Each row is a point on a landscape with many valleys, with its height.
A ball rolls from a point to the lowest of its 2 nearest points, and stops where none of them is lower. Distance is the straight distance between rows; heights are no part of it.
fesu h=62.7: [-16,3,12,19,10,-19,-25,56,-5,-7,4,7,14,-57,-32,-6,10,31,-27,22,22,15,-47,37,5,-31,8,14,-6,-29,-7,-22,-41,-12,27,4,-9,41,-8,-4,21,-35,6,8]
Fas h=29.3: [-9,-48,1,39,27,-1,-24,15,-13,7,-2,13,-7,-2,-11,-18,24,36,4,15,20,-7,-16,21,20,-26,3,56,-33,-7,16,18,20,-22,16,-9,0,6,-1,6,3,-5,40,-5]
zem h=47.5: [-15,2,21,16,-27,-8,2,47,3,-11,2,4,2,-43,-18,6,-11,-13,-11,15,8,25,-14,3,6,-30,-11,-16,-4,-22,-5,-47,-30,-13,36,21,5,9,16,6,5,-29,-15,-5]
zemig h=48.5: [-3,44,-31,-37,17,-3,-14,7,-3,8,21,-8,2,40,26,16,10,29,-9,-28,13,-1,5,27,-27,25,18,-13,10,-3,-2,23,9,-23,-34,-35,-30,17,-17,-32,10,-3,19,0]
zel h=22.6: [35,-38,-25,1,29,-4,1,-54,21,28,-12,-9,5,3,-12,-44,12,27,26,16,20,-15,24,11,10,9,3,9,-18,19,6,5,16,-3,20,-14,12,-17,6,34,17,-7,-11,7]
merub h=45.9: [-4,22,-17,-24,9,17,-8,0,-10,-1,3,3,-16,35,16,-3,-1,19,1,-3,11,9,22,-7,-16,11,7,26,-5,9,-5,28,33,-4,-18,9,-15,-13,21,-16,-12,28,-5,-9]
sagek h=51.5: [6,-8,12,7,-20,-5,-6,7,8,-26,-18,8,0,17,-6,-5,-5,-52,3,12,-10,1,7,-54,8,-3,-16,-15,18,21,-12,0,8,14,-13,18,0,-22,-3,-3,-17,14,-9,5]
Napal h=28.6: [-42,-9,16,14,6,-6,-8,20,-4,2,16,8,-8,-28,6,32,-16,37,-13,-1,3,-6,-18,48,3,-4,15,31,-33,-39,16,1,-9,-7,22,4,-20,32,-7,-6,8,-3,14,-13]
rari h=51.0: [-18,20,47,6,-8,-6,-1,35,-38,-16,-12,-2,30,-42,9,15,-3,2,-27,19,-7,3,-31,-41,-14,-2,-38,-38,15,-14,-29,-12,-28,30,-22,30,5,23,-10,-18,-22,1,8,20]
regan h=24.9: [-19,50,16,-13,0,6,-15,30,-31,-7,20,0,21,-13,10,12,-19,30,-7,-1,14,17,0,8,-24,3,-4,-3,-2,-36,-27,-4,-17,15,-10,16,-3,17,-9,-26,-3,6,-1,14]
nuse h=25.9: [22,-27,-25,17,2,2,11,-19,21,21,3,8,4,-24,-38,-31,9,-3,17,18,-1,19,-18,8,22,-27,11,-6,1,16,5,-33,-30,-3,42,-30,25,3,0,39,30,-41,0,-1]
dediz h=19.6: [53,18,-43,-12,2,17,-27,-16,26,10,-17,4,-19,46,-6,-25,12,0,10,-8,22,2,15,-14,-7,-15,24,26,16,27,9,14,16,-21,5,-7,-26,-25,16,11,-4,8,-7,-11]
Liru h=22.7: [12,-17,-3,21,-5,-4,5,-6,27,18,-1,0,22,-33,-30,-18,-9,-1,12,13,16,18,4,15,15,-16,2,-15,3,-10,0,-39,-24,-2,45,-4,23,-1,4,29,17,-31,-25,2]
funik h=22.0: [9,10,-11,25,16,15,-35,4,29,24,3,1,22,0,-25,-13,-5,41,5,6,44,-5,13,50,5,-2,32,38,-23,-29,19,22,13,-13,35,-9,-14,20,11,8,10,-13,-7,-6]
zaku h=24.3: [-36,-40,14,27,15,-7,4,-11,-3,17,0,1,-3,-23,9,22,-4,43,2,-1,-2,-20,-3,46,8,12,1,25,-34,-27,18,12,11,2,13,-5,-4,18,-11,5,2,-5,6,-14]
fenu h=15.4: [-35,44,5,-17,-16,36,23,28,-41,-39,34,19,-13,-4,14,16,-24,11,-8,2,-6,19,7,-25,-27,36,-5,26,-12,-2,-10,15,13,14,-16,37,18,-7,26,-33,-32,38,5,-4]
luno h=38.7: [28,-44,-5,16,5,-9,4,-27,6,-17,-15,13,-46,27,5,-42,21,-40,21,11,-19,-11,2,-51,24,5,-16,8,-32,22,19,9,22,-31,7,2,-4,-37,29,26,2,20,1,-7]
Sud h=37.0: [-17,-5,7,-7,-2,-11,20,-14,12,8,7,-14,-23,-23,5,63,4,-6,-13,-32,-40,-28,-25,46,3,3,14,-15,5,-4,36,-8,-19,-3,-1,-22,-17,25,-13,7,4,-16,12,-25]
pabig h=47.9: [5,-9,-9,-23,24,-1,-11,-14,-7,-5,-15,-2,-19,42,14,-7,12,3,-1,-3,9,-20,0,-27,-5,17,-3,25,-5,28,-4,41,48,-1,-30,4,-17,-16,6,-6,-13,35,15,-8]
Vizar h=65.2: [12,3,2,-27,-18,4,19,-47,16,-29,-3,-6,3,14,11,-6,-10,-50,14,-12,-29,-5,21,-47,5,35,-12,-22,23,30,2,-2,13,28,-23,9,16,-27,7,1,-3,21,-36,2]
sagur h=58.8: [10,25,1,-20,6,-7,-4,0,9,6,-11,-13,37,13,0,7,1,-4,-1,-8,12,-9,7,-1,-21,10,4,-24,40,2,-15,13,-1,29,-34,-4,4,5,-23,-15,-9,1,-1,14]
Tis h=43.6: [-9,33,6,-19,-4,12,15,0,-9,-22,1,3,16,11,8,13,-14,-8,4,-5,2,0,15,-30,-19,39,-3,7,20,7,-3,32,22,42,-32,22,15,-7,7,-28,-27,37,-6,-1]
sen h=54.5: [2,-42,9,32,21,-16,-11,-1,22,18,-21,1,37,-15,-24,-12,13,23,8,16,29,-34,-21,28,20,-15,5,20,-2,-14,9,21,4,30,6,-12,19,30,-34,14,-1,-21,10,8]
Pez h=49.6: [-25,8,24,-7,2,-8,9,4,-29,-13,3,-15,13,-11,4,48,4,-22,-15,-14,-27,-8,-19,-13,-12,26,-7,-23,30,-4,5,7,0,28,-35,-1,0,12,-20,-27,-24,12,33,-2]
momu h=49.1: [-26,19,37,10,-25,-1,-1,45,-25,-13,2,3,9,-40,3,9,-18,-3,-14,21,3,17,-13,-22,-8,-17,-26,-23,0,-25,-24,-25,-26,10,12,35,5,6,11,-10,-14,-7,-15,8]
mef h=47.6: [28,12,-17,-17,-19,14,12,-30,21,1,1,-1,-1,15,9,-18,-17,-15,15,-1,-1,16,45,-22,-3,5,2,-6,12,16,-4,-14,10,1,10,5,11,-33,23,12,-3,8,-52,-5]
vavo h=49.0: [41,4,-22,10,-19,14,2,-30,40,14,-3,5,7,0,-17,-23,-7,-15,26,-1,16,18,31,-9,13,-7,7,-7,-1,4,15,-20,0,-11,47,-1,8,-29,29,33,0,-14,-41,-9]
Gurel h=33.5: [28,-23,-15,2,4,-5,4,5,-18,3,-3,7,-7,7,-19,-42,18,-28,0,28,-17,23,-8,-32,4,-34,-6,-6,2,31,-30,-31,-19,-25,-4,-23,14,-17,-3,24,21,-5,23,18]
ped h=57.3: [21,29,-13,-18,-11,-8,-10,17,5,6,-15,-12,12,4,-11,1,2,-22,-17,-7,-3,5,-13,-4,-13,-20,8,-38,51,22,-21,-25,-35,0,-16,-11,-14,6,-18,4,5,-22,-1,16]
beper h=51.1: [-26,-66,26,45,4,-14,11,12,-7,-2,5,16,-5,-30,0,-1,2,5,10,16,-1,2,-6,6,23,-20,-23,14,-30,-19,6,-15,-2,-8,26,8,21,-5,-3,10,3,-15,14,-5]
romu h=46.8: [-11,40,9,-18,-10,-6,12,3,-12,-4,2,-16,5,-3,2,62,-4,-16,-16,-38,-27,-15,-11,17,-15,22,12,-19,32,-5,21,19,-6,23,-32,-13,-17,18,-13,-28,-21,4,22,-14]
nemu h=42.7: [17,28,-37,-18,-4,14,-12,-14,28,19,-8,-3,-16,23,-2,23,0,5,-10,-29,-3,-6,0,28,-10,-7,32,4,10,8,17,6,-9,-19,8,-13,-40,6,-5,2,2,-5,-2,-20]
zev h=61.0: [-6,-11,21,-13,3,1,28,-19,-10,-8,2,-13,17,-6,12,3,-6,-15,2,6,-16,1,16,-23,-6,22,-17,-28,11,11,-23,-16,4,27,-20,2,31,-7,-11,-6,-1,15,-11,15]
Ziva h=48.7: [18,-2,-2,8,-30,17,14,10,-5,-16,13,8,-28,17,3,-33,-8,-35,20,8,-10,38,35,-33,10,-17,-6,0,-10,2,0,-25,5,-37,21,5,6,-41,52,14,7,8,-14,-8]
Mak h=33.6: [35,-7,-21,10,-16,7,-16,-26,46,7,-39,4,-11,33,-11,8,5,-27,9,-18,3,-44,-3,-15,16,-1,11,13,10,17,41,41,20,12,5,10,-27,-9,-4,19,-22,-1,-16,-24]
sasuk h=52.8: [-4,-59,8,40,11,-12,4,-2,19,11,-15,11,8,-11,-19,-4,9,-2,9,13,8,-19,-16,6,27,-21,-8,9,-10,-3,11,2,6,9,14,-1,18,4,-15,21,-5,-20,11,-5]
liko h=53.8: [-11,-25,9,11,13,4,-7,32,-47,-7,13,7,-14,4,5,-21,9,13,-8,23,-3,24,-2,-7,-4,-32,-5,13,-17,-2,-24,-20,1,-34,-1,-6,4,-12,4,-9,10,8,36,12]
Tiga h=22.3: [-8,8,-16,16,10,2,-37,44,-6,2,8,9,-15,15,-15,-8,12,21,-15,5,22,14,-23,26,-1,-36,27,32,-6,-8,-1,5,-7,-36,15,-6,-23,18,1,-8,6,-14,39,-5]
ref h=35.8: [24,-51,-2,12,10,-11,9,-15,-8,-8,-6,13,-23,18,-11,-41,19,-32,9,24,-19,2,-4,-38,18,-22,-14,4,-14,25,-10,-13,6,-27,0,-14,15,-24,4,24,12,8,19,13]
Peg h=26.4: [34,-27,-26,-3,29,1,-18,-48,12,25,-28,-7,-17,17,-7,-37,18,29,18,17,26,-28,22,6,7,16,-6,21,-37,16,22,29,37,-14,9,2,-3,-21,18,34,5,0,-14,-8]
zedug h=40.1: [5,42,1,-10,-33,7,-5,6,20,-21,-18,9,15,25,-5,16,-26,-36,0,-23,3,-8,18,-39,-5,22,0,9,40,16,14,37,19,44,-27,23,-10,-13,8,-21,-36,28,-22,-14]
vizug h=30.8: [23,-11,-19,0,-18,6,7,-11,5,4,9,5,-23,3,-6,-9,3,-31,1,4,-28,21,-7,-15,5,-27,4,-21,5,22,-10,-45,-24,-28,25,-16,7,-11,3,25,18,-24,0,8]
tev h=47.0: [-1,-7,-2,-17,-14,24,21,4,-37,-18,27,2,-37,13,22,-25,-8,-18,-8,15,-35,35,33,-26,-6,-13,-7,-4,-21,17,-18,-34,3,-48,-4,-3,10,-34,42,-3,13,27,-5,-3]
Zef h=21.9: [-45,26,10,-8,-21,24,12,31,-39,-37,21,15,-15,-1,10,38,-12,-9,-15,-11,-22,2,-11,-32,-15,29,-9,20,-3,-3,-1,22,14,15,-17,30,2,5,11,-34,-39,30,32,-6]
Mot h=11.5: [-5,-28,8,43,-4,12,-2,-4,11,8,6,10,-6,-14,-14,-19,-6,18,32,15,24,8,31,10,25,-7,-9,22,-41,-26,29,1,19,-15,47,19,18,-22,39,19,-2,-5,-12,-19]
fim h=61.5: [-19,-9,30,21,11,-21,-16,45,-22,-5,-6,7,28,-45,-1,0,9,37,-27,22,13,5,-49,13,3,-28,-23,-2,-5,-28,-21,-9,-34,10,0,7,0,38,-32,-8,1,-18,19,23]
disuk h=28.3: [-29,41,24,-5,10,-1,2,18,-22,-1,18,-2,25,-26,7,34,-24,34,-4,-8,4,-3,-8,31,-14,18,-2,3,-13,-51,-1,15,-13,32,-10,9,-4,34,-18,-25,-4,11,6,3]
vofor h=32.1: [-28,-34,19,29,-23,1,4,22,-4,-18,-2,13,-33,7,9,10,-3,-25,7,6,-14,-3,-3,-28,21,-5,-15,14,-23,-8,9,10,21,0,10,27,0,-14,12,-7,-20,9,18,-13]
naf h=58.3: [11,63,-15,-21,-6,-11,-24,46,-7,6,-6,-10,16,11,-4,-3,1,-1,-27,-13,18,9,-17,6,-25,-11,11,-37,48,5,-29,-14,-33,-11,-25,-11,-28,21,-14,-19,4,-29,5,15]
Pafe h=56.3: [-8,-11,21,23,12,-21,-5,12,20,19,-10,-4,46,-35,-22,9,2,24,-8,3,24,-29,-25,52,9,-12,11,5,0,-42,12,9,-22,33,3,-12,4,43,-34,6,0,-21,-1,5]
Muvi h=25.7: [-13,-16,4,42,20,2,-45,46,-15,0,6,18,2,-12,-23,-15,16,34,-9,16,28,15,-32,28,10,-41,20,56,-24,-24,6,11,-3,-25,20,-6,-7,21,-2,-5,10,-13,45,1]
Mune h=54.4: [-2,-11,7,-41,42,-23,13,-29,-25,-5,6,-20,25,17,23,2,25,-1,-1,-7,-3,-12,-6,-10,-18,35,-16,-20,24,11,-16,15,24,14,-53,-26,4,6,-35,-20,1,15,36,20]
zuzif h=60.1: [32,36,-13,-14,-1,-13,-12,6,38,21,-24,-14,51,7,-19,-19,9,5,-2,0,44,-16,6,12,-13,-12,15,-23,46,-3,-17,12,-13,34,-22,-12,3,17,-25,0,3,-19,-11,22]
Mer h=49.4: [-32,-33,35,37,-21,-9,16,24,1,-7,3,8,-3,-39,1,13,-17,-6,7,13,1,8,-8,1,21,-15,-24,-2,-22,-35,2,-23,-11,5,32,27,23,2,5,3,-6,-16,-3,-3]
Laga h=52.6: [-28,-8,39,11,-7,-6,-6,37,-45,-24,-3,3,6,-18,12,11,4,-22,-33,19,-19,5,-30,-41,-2,-7,-30,-27,10,5,-28,-18,-14,6,-23,18,1,8,-17,-15,-21,2,30,17]
ler h=36.9: [14,15,-10,-7,-18,0,-8,-15,28,-4,-29,3,5,29,-5,26,-4,-35,6,-26,-10,-33,5,-23,5,14,5,-1,30,19,28,40,16,31,-20,10,-18,-6,-9,-7,-27,19,-9,-17]
Zek h=60.0: [-1,10,5,-19,16,3,9,-10,-11,8,5,-9,22,3,13,-7,-6,10,1,5,7,5,24,-3,-19,11,-1,-12,15,5,-27,-4,5,17,-22,-2,12,-4,-11,-13,3,14,-8,14]
pes h=60.7: [0,-9,2,-10,-9,2,27,-42,14,20,7,-16,-5,-17,10,24,-12,-6,6,-23,-27,-6,18,21,0,14,-2,-33,7,7,10,-25,-11,8,11,-8,18,-4,-4,16,16,-8,-34,2]
birob h=46.0: [23,47,-23,-30,-22,22,-5,-4,12,0,-4,-4,-4,24,10,1,-22,-9,-1,-18,10,20,36,-11,-19,-3,16,4,29,17,-6,-1,3,-4,-9,5,-20,-23,21,-9,-8,10,-36,-13]
Zovek h=43.5: [-25,24,14,-13,-36,-4,13,28,9,-15,6,-10,-21,-31,-6,57,-27,-31,-12,-27,-19,-2,-10,16,-2,-10,-3,-25,10,-5,18,-36,-25,-7,18,12,-12,17,5,-3,0,-26,-13,-19]
befe h=15.7: [34,31,-39,-7,4,18,-34,13,14,9,7,2,-6,36,-13,-31,4,15,4,-1,36,25,22,4,-9,-25,34,25,6,8,-6,-3,5,-33,16,-15,-23,-16,24,3,8,1,1,1]
sig h=58.5: [-27,-44,4,8,18,-20,7,2,-8,0,1,-2,-17,5,12,36,21,1,-15,-8,-28,-22,-46,25,5,-4,0,2,5,11,17,3,1,-4,-16,-18,-17,22,-34,4,-2,-7,44,-9]
fibu h=35.3: [-25,-6,12,-12,38,-3,11,-25,-29,5,5,-6,13,0,26,3,6,47,8,-3,10,-16,4,18,-11,42,-18,23,-29,-17,-2,45,35,26,-29,1,9,11,-15,-20,-11,27,12,2]
buben h=46.1: [-10,-4,10,7,-30,-9,14,22,16,-11,4,4,-13,-32,-10,21,-8,-36,-2,-7,-13,15,-21,7,11,-27,-6,-24,4,-4,4,-57,-31,-18,36,8,5,9,6,16,16,-41,-13,-9]
dapi h=43.4: [7,27,-17,-27,2,1,9,-36,6,15,-6,-17,-14,18,10,51,17,-19,-11,-44,-39,-24,-13,14,-11,22,12,-19,23,20,30,22,-4,4,-29,-23,-27,1,-8,-13,-7,7,17,-24]
Denat h=46.4: [11,40,-26,-36,13,-5,7,-28,11,18,-3,-17,6,33,24,28,17,19,-5,-36,-2,-21,6,26,-22,36,17,-17,17,4,18,40,10,0,-41,-32,-28,5,-13,-21,5,7,15,-13]
Rim h=40.7: [-7,24,1,-13,-20,-14,4,20,11,-1,-5,-11,-10,-16,-12,54,-10,-30,-18,-36,-28,-19,-27,33,-5,-19,13,-22,29,2,24,-18,-31,1,0,-10,-20,20,-12,1,2,-24,2,-18]
Nebek h=50.1: [4,-12,5,-8,0,-2,-11,7,-6,-25,-9,8,-11,35,-2,-9,2,-31,1,8,-5,-7,6,-43,5,-8,-2,12,7,22,-11,14,28,9,-23,11,-8,-21,3,-7,-17,24,15,4]
nuso h=62.0: [40,-11,-25,10,-5,2,-5,-19,39,19,-22,5,15,15,-33,-24,9,-17,16,4,18,-9,-2,-9,12,-22,16,1,24,18,7,-4,-9,14,18,-10,5,-1,-10,29,3,-25,-7,1]
bipa h=21.5: [2,-15,18,16,36,-10,-9,-13,-1,20,3,-2,56,-27,-1,-34,-1,52,17,21,36,2,17,31,3,3,-5,11,-13,-35,-21,8,-5,24,9,-2,32,11,-25,-4,20,3,-17,35]
bap h=18.9: [18,25,-21,10,12,8,-36,37,-4,10,8,3,5,18,-23,-35,7,22,-3,14,34,28,0,12,-8,-30,28,20,4,-6,-15,-2,-6,-27,13,-12,-14,0,10,-5,13,-9,16,9]
fiz h=60.5: [-13,31,13,5,8,-25,-28,54,-24,-3,3,0,29,-25,-1,5,13,34,-31,3,15,-1,-54,19,-13,-13,-12,-19,16,-28,-20,5,-36,4,-20,-3,-19,49,-30,-25,-2,-27,25,24]
Lizo h=17.5: [13,-26,-8,11,33,-6,-7,-35,16,31,1,-7,37,-16,-7,-38,1,50,20,19,33,-7,34,39,7,10,4,9,-17,-15,-10,0,6,4,21,-8,22,-1,-7,11,23,-4,-19,23]
Popu h=52.3: [-19,-15,30,-7,29,-19,9,-2,-34,-7,1,-13,36,-11,15,14,18,-2,-9,8,-5,-9,-26,-12,-9,18,-27,-27,19,-5,-18,3,6,29,-40,-10,12,17,-44,-20,-11,14,41,25]
luror h=42.4: [-29,-19,11,-27,16,15,35,-11,-46,-38,20,7,-14,8,21,-12,-3,2,-2,15,-17,4,9,-37,-7,46,-25,18,-29,20,-9,23,37,9,-33,21,30,-19,27,-26,-15,52,6,2]
kotun h=66.5: [-7,-13,10,-17,-17,17,44,-38,1,-34,12,-2,-18,6,22,-5,-7,-35,11,-7,-31,3,24,-37,13,56,-23,-15,-7,26,2,6,22,16,-17,15,31,-27,27,-6,0,30,-34,-1]
Kuli h=28.7: [20,-24,-20,5,-3,5,19,-22,13,17,17,4,-24,-20,-15,-24,7,-14,8,4,-28,26,-15,3,13,-28,7,-13,-9,18,2,-57,-34,-33,42,-32,26,-2,5,36,35,-37,-5,5]
tida h=61.1: [44,17,-24,3,-2,0,-16,0,38,22,-30,-4,45,3,-37,-29,13,2,4,12,45,-4,-2,3,2,-23,18,-7,34,6,-13,1,-13,22,9,-11,8,11,-17,20,7,-24,-13,12]
nifi h=51.3: [-40,5,-4,-14,19,14,-2,10,-40,3,34,-1,-22,1,30,7,-4,49,-10,1,-12,22,6,26,-14,12,3,20,-33,-14,-19,2,2,-32,3,0,-11,2,11,-28,12,21,25,2]
Duko h=54.2: [-16,-26,19,16,-7,-3,-4,36,-37,-24,1,10,-23,8,7,-4,8,-31,-18,23,-22,10,-13,-45,6,-25,-18,-5,-5,16,-25,-20,-6,-21,-14,8,-1,-10,-3,-7,-5,6,33,8]
rike h=54.9: [27,4,12,10,-44,-5,11,-7,26,-18,-13,1,-10,-2,-5,6,-1,-76,0,-13,-31,5,-20,-35,17,-18,-11,-45,32,23,-1,-36,-32,1,14,-1,0,-2,-12,22,5,-25,-23,14]
bog h=32.6: [-37,-1,10,4,0,-16,1,22,5,-1,7,-2,-12,-23,-5,52,-6,9,-22,-20,-13,-23,-34,58,-2,-10,24,12,-9,-24,27,-1,-20,-8,4,-9,-29,40,-16,-5,3,-17,20,-29]
Bet h=30.5: [33,0,-25,10,-4,13,-18,-36,38,25,-33,-1,-17,25,-12,-6,7,7,12,-5,20,-32,13,0,11,11,13,18,-17,14,41,32,30,-3,17,11,-21,-15,13,31,-10,-3,-23,-25]
Kebon h=57.9: [-10,1,14,7,1,-26,7,6,24,20,-3,-17,26,-36,-22,37,-8,1,-10,-17,2,-30,-15,60,2,-5,18,-18,11,-30,23,-7,-31,24,2,-16,-1,34,-21,7,5,-25,-12,-8]
fogu h=56.4: [-12,-34,3,-16,28,-13,12,-27,-12,4,-4,-10,-3,10,16,19,21,-2,-1,-6,-22,-25,-12,-2,0,19,-12,-9,5,21,4,11,21,7,-29,-13,-3,4,-24,-2,-2,16,27,2]
rofim h=38.8: [-23,-19,11,-12,20,5,19,-25,-21,-5,4,-3,-7,2,19,4,-2,21,11,4,-4,-17,12,-10,-3,44,-19,14,-24,4,2,34,39,18,-22,18,16,-9,10,-9,-12,37,-3,-6]
gibez h=67.7: [-21,-21,22,7,-29,8,54,-15,-2,-29,13,0,-20,-2,19,-8,-11,-28,25,5,-25,12,29,-26,22,41,-31,-12,-23,1,-2,-3,18,8,8,22,29,-24,30,-3,-3,10,-27,1]
Sep h=41.3: [38,-12,-17,-22,5,3,-4,-30,2,-10,-12,7,-35,38,8,-43,7,-20,8,6,-6,2,21,-46,2,2,2,15,-10,30,2,9,26,-20,-9,1,-7,-44,33,17,2,29,-14,-7]
nilo h=28.4: [-29,-52,11,19,31,-10,-6,-12,-25,12,3,2,-5,-8,16,-5,11,51,7,9,4,-13,-3,31,12,6,-14,35,-45,-12,4,19,25,-10,2,-6,5,6,-11,1,0,9,23,2]
zaliz h=40.6: [4,17,-23,-17,-9,6,8,-35,24,24,-9,-12,-28,2,9,45,1,-2,-9,-40,-31,-25,-7,36,0,12,20,-10,-1,9,37,8,-8,-8,-3,-18,-30,6,-6,8,3,-1,-7,-30]
fur h=62.9: [41,-8,-12,-8,-7,-7,4,-39,34,7,-20,-3,5,16,-3,-14,4,-39,13,-10,-9,-19,7,-27,4,-7,2,-17,30,27,5,-4,-5,18,2,-6,10,-13,-19,27,-1,-4,-20,9]
Kavi h=50.2: [49,3,-24,16,-27,16,12,-22,30,3,7,8,-23,12,-8,-40,1,-33,27,-3,-6,29,13,-27,10,-15,2,-1,-7,8,15,-28,-7,-31,48,-7,5,-35,36,32,7,-14,-23,-12]
pokat h=26.0: [16,39,-24,3,16,11,-32,-9,26,21,-1,-4,18,29,-2,-18,-6,43,10,0,44,-6,33,38,-7,13,36,27,-10,-13,5,37,21,-8,9,-9,-19,15,6,-10,11,0,-19,-4]
lag h=59.4: [2,-12,8,4,-6,-19,18,-19,26,21,-5,-16,13,-31,-11,31,-6,-10,1,-17,-15,-17,-7,39,9,-3,3,-33,22,-5,13,-28,-28,21,5,-18,18,18,-21,20,14,-23,-18,-1]
Dep h=17.6: [-4,-19,-4,38,1,13,-19,-5,24,20,-1,7,-6,-11,-19,-1,-3,32,8,7,24,-8,10,37,18,-6,18,37,-37,-22,33,11,15,-15,43,7,-11,3,21,20,1,-16,-3,-25]
dupu h=43.8: [24,15,-25,-44,20,13,-1,-28,-6,-5,1,-5,-24,40,19,-39,3,19,7,6,15,10,33,-17,-15,19,10,23,-13,27,-6,22,36,-15,-28,6,-5,-34,40,-6,1,37,-24,-12]
nivi h=59.5: [2,57,-9,-8,8,-26,-35,55,1,8,6,-2,35,-1,-9,-6,11,27,-26,-3,35,0,-36,25,-15,-7,9,-27,21,-26,-19,11,-35,-9,-18,-20,-24,51,-24,-19,13,-39,10,25]
zan h=27.4: [-35,13,9,5,-25,13,3,33,-6,-20,2,12,-26,11,6,35,-17,-17,-5,-7,-12,-6,-3,-23,5,12,-3,20,-7,-7,14,28,20,12,-3,32,-9,-2,14,-22,-31,19,14,-18]
lopun h=21.4: [-27,53,9,-20,1,25,0,31,-45,-21,40,11,6,-6,21,1,-26,39,0,8,11,30,9,-1,-27,12,-1,22,-18,-28,-28,8,-3,11,-14,26,11,1,13,-31,-8,27,-4,10]
Guz h=53.3: [9,-4,20,33,-49,-11,9,11,30,-29,-19,8,-3,5,-11,2,-4,-69,15,1,-6,4,-7,-43,30,-8,-19,-32,24,5,3,-13,-6,14,11,24,4,-10,0,10,-15,-15,-23,-1]
sar h=25.3: [6,2,7,14,7,-1,-3,7,3,19,6,0,30,-29,-21,-30,-9,21,5,27,24,29,19,13,3,-14,0,-8,-3,-16,-24,-32,-23,-4,32,0,24,-5,4,11,19,-10,-22,21]
Kogif h=63.9: [38,-6,-3,-11,-23,-10,-3,-45,29,-23,-16,1,-6,22,5,-15,4,-74,9,-18,-30,-15,-2,-60,3,10,-5,-22,28,43,8,0,0,20,-18,-3,-5,-18,-14,15,1,15,-23,11]
vapiv h=56.1: [25,10,-2,-4,-23,-10,8,-1,12,9,-17,-8,6,-15,-17,4,6,-44,-15,0,-25,4,-29,-19,3,-23,-2,-49,44,29,-15,-42,-41,7,0,-16,11,11,-20,25,13,-36,-14,18]
Megit h=24.7: [-8,-21,19,21,21,-7,-6,10,-16,11,3,3,31,-30,-3,-22,0,33,5,26,23,9,0,13,-1,-12,-7,7,-15,-20,-24,-10,-9,11,10,2,22,4,-17,1,9,1,-1,25]
Niv h=61.9: [8,-26,-7,-7,-3,8,31,-64,16,18,4,-10,-15,-6,23,-8,-2,0,22,-4,-22,1,35,1,8,26,-17,-21,-22,11,5,-24,8,-7,14,5,33,-23,17,27,20,-2,-48,7]
tibe h=17.4: [-11,5,-1,17,-19,20,1,6,7,0,1,11,-21,10,1,-7,-11,8,14,5,15,13,35,-3,11,-4,1,30,-29,-16,16,15,25,-11,30,28,1,-23,48,3,-12,9,-22,-24]
Vit h=32.2: [-36,5,21,1,27,2,6,-7,-30,2,17,3,16,-19,21,17,-13,53,10,2,4,-4,-2,25,-7,26,-14,29,-33,-39,-4,26,12,26,-6,9,12,18,-16,-20,-4,24,12,8]
punu h=45.2: [-15,-15,3,-20,0,18,26,1,-41,-27,20,4,-33,16,27,-16,-2,-5,-3,15,-25,17,23,-34,-4,13,-10,8,-27,16,-14,-2,26,-22,-17,10,14,-31,34,-17,-1,39,3,-7]
tozo h=52.7: [-34,-39,4,-1,15,2,8,9,-51,-5,24,3,-28,-5,29,-5,6,26,-7,13,-24,19,7,9,-2,-6,-13,19,-37,-3,-13,-12,9,-38,7,-3,4,-14,9,-12,11,21,35,3]
fufuf h=44.5: [31,50,-34,-29,-14,14,-20,6,16,4,-9,-6,-7,36,1,7,-8,-10,-6,-26,7,8,12,-3,-24,-7,24,-7,40,21,-6,5,-10,-10,-13,-9,-37,-8,-4,-15,-4,-5,-9,-5]
Zab h=50.0: [-21,40,-21,-31,16,7,-13,16,-24,3,33,-3,-12,22,28,7,-2,36,-14,-13,3,24,11,27,-29,16,15,-6,-4,-8,-25,-1,-5,-33,-13,-16,-25,10,-2,-33,16,3,17,8]

Two balls start at each pair of points below. Name the first point that both come to, or write never.
tozo, ref | never
Guz, vavo | never
Sep, Niv | never

For each start below, name every point that the ball comes to, in order.
zedug | ler > Mak > Bet > Peg > zel > Lizo
fim | fiz > nivi > naf > ped > vapiv > rike > Guz > sagek > Nebek > pabig > merub > dupu > Sep > luno > ref > Gurel > vizug > Kuli > nuse > Liru
fogu | Mune > Popu > Pez > romu > dapi > zaliz
fibu | Vit > disuk > regan > lopun > fenu
liko | tozo > nifi > Zab > zemig > Denat > dapi > zaliz
